Points on a hilly landscape, in no order, each with its height.
A ball rolls from a point to the lowest of its 5 nearest points, and stops where none of them is lower. Distance is the straight distance between rows; heights are no part of it.
Napog (h 595): [ 35  37 -27 -24   5  -4 -25   3  -4]
ruted (h 324): [-23 -16   7  -6   3   3   2  -5   4]
ture (h 371): [-45  -8  25   5   1 -34  14   2  39]
mene (h 434): [  8 -23  -8 -31  -5 -30 -32   3   4]
sulaz (h 716): [ 26  -6 -12 -13  -6  -6 -15   2  -4]
Tok (h 690): [ 39  22 -21 -17  -1  -4 -17   5  -2]
Fanul (h 615): [ 34   5 -18 -18  -2 -10 -16   0  -5]
puf (h 539): [ 38  27 -23 -31   3 -12 -28   4   1]
Kotu (h 364): [ 36   8  -7  27 -12  44  20   8 -25]
doko (h 835): [ 37  10 -15  -9  -3   4  -9   8  -8]
fubev (h 519): [-38 -27   7 -31   8 -41 -32  -9  20]
pidaz (h 682): [ 39  56 -31  -6   8  10 -23  -4 -18]
Deru (h 276): [ -3  -9   4  11   1  25  11  -5 -17]
dus (h 550): [-40  -8  35  23 -10 -22  30  19  40]
livu (h 252): [-31 -12  12  -6   6 -12  -2  -7  13]
nom (h 353): [-48 -13  17  -8  14 -41  -6  -2  31]
Nipur (h 764): [ 31  -3 -11  -6  -6   7  -9   4 -11]
rosos (h 208): [-36  -6  32  37 -10  -9  36  11  32]
Gite (h 668): [-45 -21  14 -30  10 -48 -28  -7  28]
vula (h 726): [ 11 -11  -6  -7  -8   5  -4   3 -11]
sama (h 308): [-42  -5  21  10   5 -17  17   0  27]
basev (h 632): [-28   1  23  31   8  16  39  -6   7]
tavem (h 241): [-32   1  21  24   7   2  27  -9  14]
deref (h 454): [-18  -4  13  23   8  27  29 -12 -11]
nisof (h 255): [-45  -6  20 -11   7 -29  -2  -4  25]
faz (h 346): [ 34   6  -9  17 -13  38  15   5 -24]
Seba (h 287): [-42  -8  16   5   8 -17  10  -4  20]
tave (h 637): [-41 -12  41  35 -21  -6  44  22  40]
Mav (h 258): [  9  -7   3  24  -3  44  20  -3 -26]
zetu (h 609): [ 33  46 -32 -24  10  -7 -36  -3 -13]
zudu (h 354): [-46 -16  12 -16  11 -35  -9  -7  28]
duseg (h 305): [-38 -21   9 -18   7 -25 -17  -8  14]
Busop (h 564): [ 44  44 -26   0   3  14 -13   3 -20]
Veran (h 750): [ 22  -9  -7  -4 -10  10  -4   4 -13]
Teruk (h 355): [ 20  -7  -8  12  -8  33  10   2 -17]
Fab (h 341): [-12 -32   2 -30   1 -34 -35  -3   7]
mivi (h 431): [ 38  12  -9  33  -8  53  25   8 -35]
bof (h 494): [ 26  -5 -14 -21  -4 -17 -21   6  -2]
girir (h 676): [  3 -14  -1  -8  -4   3  -9  -2  -7]
liti (h 359): [ 45  23 -15  25 -10  36  12   5 -26]
Lod (h 277): [-26 -14   8   3   7   0  10  -8   2]
ronok (h 681): [ 40  21 -23  -7   1   5  -9   6 -11]
deg (h 373): [-16 -12  11   2   4  11  10 -12 -10]
los (h 644): [-12  -3   8  25   4  38  30 -10 -15]
fip (h 453): [ 25 -10 -14 -32  -3 -26 -29   3   7]
kedas (h 79): [-25 -26   5 -23   3 -33 -31  -7  14]
dukur (h 666): [ 40  47 -29  -8   7   4 -23  -2 -17]
pif (h 264): [ 31   1 -11   6 -10  23   5   8 -18]
sepu (h 189): [  3 -13   0   1  -5   9   0  -2 -13]
Sor (h 784): [ 15  -9  -7 -16  -6  -7 -13  -1  -6]
kuni (h 623): [-29   4  21  38   4   8  39   0  13]
topas (h 529): [-10 -21  -1 -13  -2  -7 -15  -2  -2]
runu (h 388): [-38  -4  29  17  -1 -22  25   7  33]
pigu (h 327): [ 38   9 -12  10 -10  29   8   5 -23]
puz (h 365): [ 46  30 -19  13  -4  28   9   6 -21]
Sitir (h 375): [-19 -20   6 -10   0  -9  -7  -4   0]
bugas (h 631): [ 34  56 -36 -17   9   0 -41  -5 -20]
Konop (h 48): [-19  -3  16  21   7  21  29  -9  -6]
tov (h 547): [-49 -18  15 -20  10 -45 -18  -4  32]
podid (h 425): [ -3  -6   6  16  -3  38  19  -7 -21]
teg (h 184): [-39 -15  14 -11   7 -26  -6  -8  19]
vabus (h 290): [-32  -5  13   6   8  -6  14  -8  10]
Rikeg (h 468): [ 46  21 -12  32 -12  52  26  11 -33]
med (h 337): [-28  -7  13  12   6   8  15  -9   6]
zib (h 600): [-38  -2  28  29   0 -10  34   8  25]
mut (h 461): [ 18  -7  -7   4  -5  21   0   2 -17]
Fav (h 470): [ 42  25 -21   3  -4  16  -3   6 -14]
gori (h 485): [ 33  10 -23 -27   3 -22 -27   4   2]
tilal (h 497): [ 30   2 -14   0 -10  11  -3   7 -15]
mur (h 394): [-11 -22   1 -21   1 -20 -19  -1   2]

Where does a ball stop that starts at each point below?
Sor | kedas
sama | teg
topas | teg
Lod | teg
tov | teg
mivi | pif
mene | kedas
doko | pif

Call two points neighbours if one is among the 5 nearest of the other. Go from one point of each pair to the other, from neighbour to neighbour, staying as low as possible. Name the highest point that can't be avoided.
teg and sepu | deg
sepu and Mav | Deru
kedas and teg | duseg
rosos and Konop | runu
tavem and teg | vabus

For each start below, name every point that the ball comes to, in order.
liti | pigu, pif
Sitir | livu, teg
pidaz | Busop, puz, pigu, pif
ture | nisof, teg
